A landscape with many peaks, sampled at points; each row gives a point and its height.
A climber steps from a point to the highest of its 2 nearest points, and stops where none of them is higher. Distance is the straight distance between rows; heights are no part of it.
sepa: [217 182 129 113 154 127  79  96 136 132  95 141 184 130  89  79  93 132
 136 150  83 153]  h=590
sesad: [ 81 135 141 177 144  58  70 105 105  85 114 154  93 152 148 123  96 130
 149 138 109 102]  h=256
Bome: [170 123 108 130 178 188  97  98 137 116 134 141 121 166 117  64  97  65
 103 160  54 174]  h=354
Pud: [129  87 178  93 146  64 133 158 123  81 135 108  81 138 168 136 174 112
 156 148 144 130]  h=538
dunug: [101 121 120 188 127 140 144 104 144 185 135 159 153 158 127 113 160 180
  74 131 127 158]  h=632
derog: [131 113 121 139  87  60 126 132  95  80 113 127  54 144 135 162 113 101
 117 147 108 123]  h=267
Konaf: [168 164 102 185 123 138  93 105 131 109  93 146 158 127 104  92 109  97
 141 186 105 141]  h=383
Luted: [205  94 104  97 127 196 169 161 145 122 160  97  81 108 112 139 139  95
 148 163 134 167]  h=353
zazi: [ 70 170 134 109  81 119 158  91 148 137 115 168 151 154 142 171 111 144
 129  84 168  98]  h=522
Lal: [102 146 156 133  99 127 162  87 131 165  89 176 160 133 118 142 105 125
 143 153 144 113]  h=389
malop: [ 69 145 127 117 104 106 177 148 145 106 148 127 149 141 161 153 183 122
 140  70 168 137]  h=343
nepa: [136 103 123 159 134 125 116 126 146 128 117 143 123 172 115  78 134 145
  57 135  62 163]  h=448
zunut: [ 85 138 146 116 133 140 147 120 135 167 161 117 159 105 125 137 139 148
 131  98 160  99]  h=251
Tupip: [114 158 120 140  62  82  93  99  98 120 129 124  92 124 109 187 106 132
 112 118 118 105]  h=217
Dab: [ 84 118 117  68 125 123 173 137 135 106 139 162 102 156 200 184 132 127
 132  49 193  98]  h=348
gobu: [154  45 146  98 143 174 150 183 110 116  74 151  91 139 145 100 106 111
  98 160  86 150]  h=237
ves: [ 82 173 126 132 132 137 114  95 133 144 174 119 152  99 139 173 134 136
 180  90 177  89]  h=261
neba: [186 173 101 150  54 148 136  90 101 163 123 142 134 111 105 184 122 105
  92 146 139 168]  h=158
gumop: [193 109  96 112  78 173 176 167 122 117 132 116  89 119 127 162 150 102
 128 151 142 189]  h=525
Bizi: [134 138 133  85  88  93 136 150 105 118 146  85 120 110 143 177 151 121
 109  86 143 124]  h=43
Raru: [156 170  92 176  95 174 135 113 111 182 179 131 179 122 120 179 148 126
 111  99 168 167]  h=390
misa: [ 92  67 112  72 143 148 129 144  73 145 137 148  54  92 166 174  90 156
 127  93 154  81]  h=231
kinap: [150  78  94  80 115 195 154 171  82 139 129 121  79  80 136 174 110 124
 141 119 149 124]  h=215
Pabob: [131  70 112  84 101 167 161 184 101 134 117 126  87  96 146 154 134 143
 111 108 143 142]  h=186
pebi: [122  90 164  91 119  87 164 172 129 106 120 109 114 134 145 131 158 116
 140 140 144 133]  h=452
pepos: [105 192 104 203  83 110 117 111 154 132  76 177 174 126 123 114 134 169
 138 144 137 149]  h=331
Nevaz: [ 89 138 163 111 116 103 122 128 136 162 136 111 169 106 124 132 154 183
  98  81 141 108]  h=307
bir: [142 126 115 124  74  79 117 124 113  98 117 113  70 135 108 153 113 122
  91 128  87 122]  h=246
vonit: [106 113 126 164 168 136 110 124 132 117 153 108 117 133 122 104 112  89
 161 163 115  97]  h=473
Novor: [153 141 160 100 182  72  71 136 129  75  93  86 158 137 126  77 133 131
 134 125  89 119]  h=233
mafa: [139 169 120 134 140 145  77 102 137 153 170  80 151  70  99 144 120 149
 182 137 154  92]  h=321
Renok: [ 59 152 125 176 115  65  97 107 133  94 114 149 113 142 131 127 121 156
 144 123 115  98]  h=224
Meto: [197 154 149 115 190 145  90 113 139 141 111 110 197 122  92  68 111 134
 140 153 109 135]  h=482
bisa: [126  41 139  92 136 163 165 169  92 142  67 173  88 116 149 116  96 137
 100 150 110 121]  h=204
lav: [172  93 134 104 145 146 141 140 147 139 151 102 106 129 110 104 137 128
  95 127  99 136]  h=330
pef: [136  87 152  86 152 156 110 127 121 178 149 107  96  93 111 133  96 153
  95 126 113  76]  h=271
vafa: [ 74 101 148  95 110 106 150 151 128 155 128 133 115 125 147 134 139 166
  79  77 133 106]  h=379
Zon: [108 100 144 155 181  98 100 137 104  63 125 116  93 166 158 103 112  64
 163 166 119 141]  h=568
teze: [168 104 132 114 152 145 113 131 141 107 117 136 108 171 114  74 110  97
  81 135  42 167]  h=393
Gib: [ 93 154 147 179 169 151  77 125 161 157 107 151 178 123 127  74  99 161
 170 148 122 107]  h=304
pesof: [101  85 147  87 144 132 124 129 103 166 140 132  78  98 145 151  92 146
 115 121 131  69]  h=250
Lil: [ 87 121 177 141 177 127  87 118 128 148 102 141 164 138 123  89  91 135
 149 144 111  93]  h=349
miko: [ 45 156 128 168 135  92  93 115 159 122 136 135 144 122 132 116 146 186
 147  96 125  87]  h=207
femaz: [171 140  91 146  91 173 171 140 116 142 160 109 121 114 117 168 143  85
 128 137 155 175]  h=347
Por: [ 87  93 130 170 164 151 109 131 138 136 145 127 111 146 124  86 117 109
 117 146  95 107]  h=418
nedat: [119 102 118  83  87 142 161 187 105 126 137 119  99 107 165 181 151 118
 123  82 158 137]  h=235
desek: [173  90  89  97 132 211 159 165 116 137 173  95  82  79 129 164 128 111
 138 121 145 140]  h=263
fonin: [184 141 120 138 126 122 103  81 140 182 111 149 166 164 106 125 139 194
  64 149  93 163]  h=84
Zuke: [165  98 141  85 144 132 106 122 137 150 145 111 102 118 104 109 106 140
  85 125  76  99]  h=296
Pibos: [159 160 118 132 169 141  91 114 160 141 168  78 162  85  92  95 139 154
 155 127 125 107]  h=366
ker: [154 119 176 128 159 147  94 114 121 165  99 128 171 124 105  89  89 121
 127 162 106 116]  h=403
Naze: [ 94 159 109 199 100 139 137  86 149 169 109 187 169 152 130 126 153 178
  99 137 138 165]  h=490
kun: [108  41 120  78 138 146 148 160  75 126  88 169  54 108 155 147  91 153
 125 128 127  93]  h=213
bamo: [181 151 107 118 108 115 148 134 146 105 150  77 152 115  97 129 175 118
 140 125 140 172]  h=149
Gep: [144 102 149 122 102 115 180 166 136 114 102 124 135 149 125 113 160 114
 123 159 128 168]  h=346
sipe: [ 82  84 138 131 117 119 160 161 137 139 118 136 105 143 137 109 141 153
  78 109 108 128]  h=441
zopos: [172  50 155  78 155 155 151 182 140 130 111 125  97 137 132  89 131 145
  91 137  95 145]  h=281
baru: [ 95 132 126 158 105  55 141 106 102  79 121 157  73 150 145 158 121  95
 158 148 139 126]  h=291
Kigur: [ 80 108 134  84 118 119 168 159 127 111 154 127 101 124 182 168 169 126
 144  75 168 121]  h=297
lobu: [156 152 111 109  81 105 134 143 127 106 150  82 131 115 115 160 172 121
 105  92 133 154]  h=83
tataf: [ 94 179 107 176  86 102 164 117 135 114 105 145 171 130 117 130 152 139
 142 122 150 147]  h=216
tes: [115 141 109 145 109 180 158 143 121 180 182 138 145 118 145 172 142 122
 107  71 163 139]  h=547
luror: [155 143 125 138  62 129 172 112 101 146  87 157 127 112 117 165 120  86
 107 173 141 146]  h=241
voli: [ 83 121 119  76 140 171 183 136 154 141 158 152 132 140 179 167 124 125
 134  49 190  85]  h=388
Kigi: [158 184 104 170  75 157 137  92 111 183 133 150 182 124 117 179 142 136
 116 132 170 173]  h=268
pab: [160 155 114 115 195 174  61 104 127 102 131 116 148 145 109  57  72  76
 142 164  76 152]  h=320
bomi: [190 172 118 148 114 130  80  92 138 132 106 122 156 109  82 115  94 132
 147 166 107 126]  h=464
vomet: [122 100 158 136 162  71 102 148 124  56 129 103  96 160 153 106 154  89
 164 152 118 136]  h=657
norez: [173 114 131 116  74 138 179 178 143 101 128 110 111 144 127 137 174 111
 124 152 145 191]  h=341
lako: [159 144  99 135  98 147 161 140 129 106 166  76 122 110 109 153 160  76
 165 153 156 161]  h=242
munor: [ 84 169 123 147 137  69 145  99 137  81 123 141 138 140 144 148 138 125
 188 123 174 105]  h=365
mip: [165 147 131 132 122  96 115 118 144 141 113 118 167 141  95  95 149 181
  82 117 102 153]  h=136
kave: [116  95 131 161 122 142 149 132 139 166 123 147 127 154 126 103 143 159
  61 133 109 150]  h=526
Nak: [ 55 144 129 185 160 122 113 128 165 129 129 149 161 139 124  74 138 167
 155 121 123 100]  h=253
bep: [127 139 144 159  99 127 145  98 125 149  80 173 150 128 115 126 122 103
 111 176 119 134]  h=317
fid: [151 149 147 117 183  91  53 116 125  89 113  97 143 123 116  91 101 124
 154 143  97 101]  h=264
Vivi: [ 82 141 112 112 114 187 161 125 144 167 166 165 139 139 160 172 115 125
 123  47 167  96]  h=439
pifu: [101 153 119 173 147  53 135 112 113  63 118 151 112 149 148 129 130  99
 198 152 157 126]  h=323
lofip: [190 140 129 123 179 135 115 114 157 144 151  95 176 117  85  81 141 144
 135 137 112 137]  h=417
bube: [144 147 137 116 202 141  50 115 122 101 116 100 150 141 121  71  79  96
 148 151  96 117]  h=293
sefod: [154 151 141 128 152  88  83 137 150  96  91 112 170 145 106  63 135 157
 106 111  77 137]  h=189
Besa: [ 82 166 129 107 109  98 177 107 141 100 133 145 145 153 155 168 139 115
 160  91 184 109]  h=429
todon: [108 177 121 139 148 117  94  99 123 132 163  93 141  81 128 156 131 132
 196 128 169  85]  h=290
lobob: [ 97 117 133 151 207 139 106 119 135 126 166 103 132 114 128  99 122  96
 199 161 146  84]  h=425

Where does a climber stop that starts at each point below?
kun => lav
bube => dunug
lobu => gumop
todon => sepa
zunut => dunug
Gib => sepa

Call two points neighbours if one is among the 2 nearest of the other. Go from one point of each pair to the other, from neighbour to neighbour, staying as high as possible. Name the lowest point that can't be avoided.
dunug and vomet => zunut
gumop and vonit => norez
tes and vonit => Kigur
vonit and zazi => bep
sepa and vonit => Lil
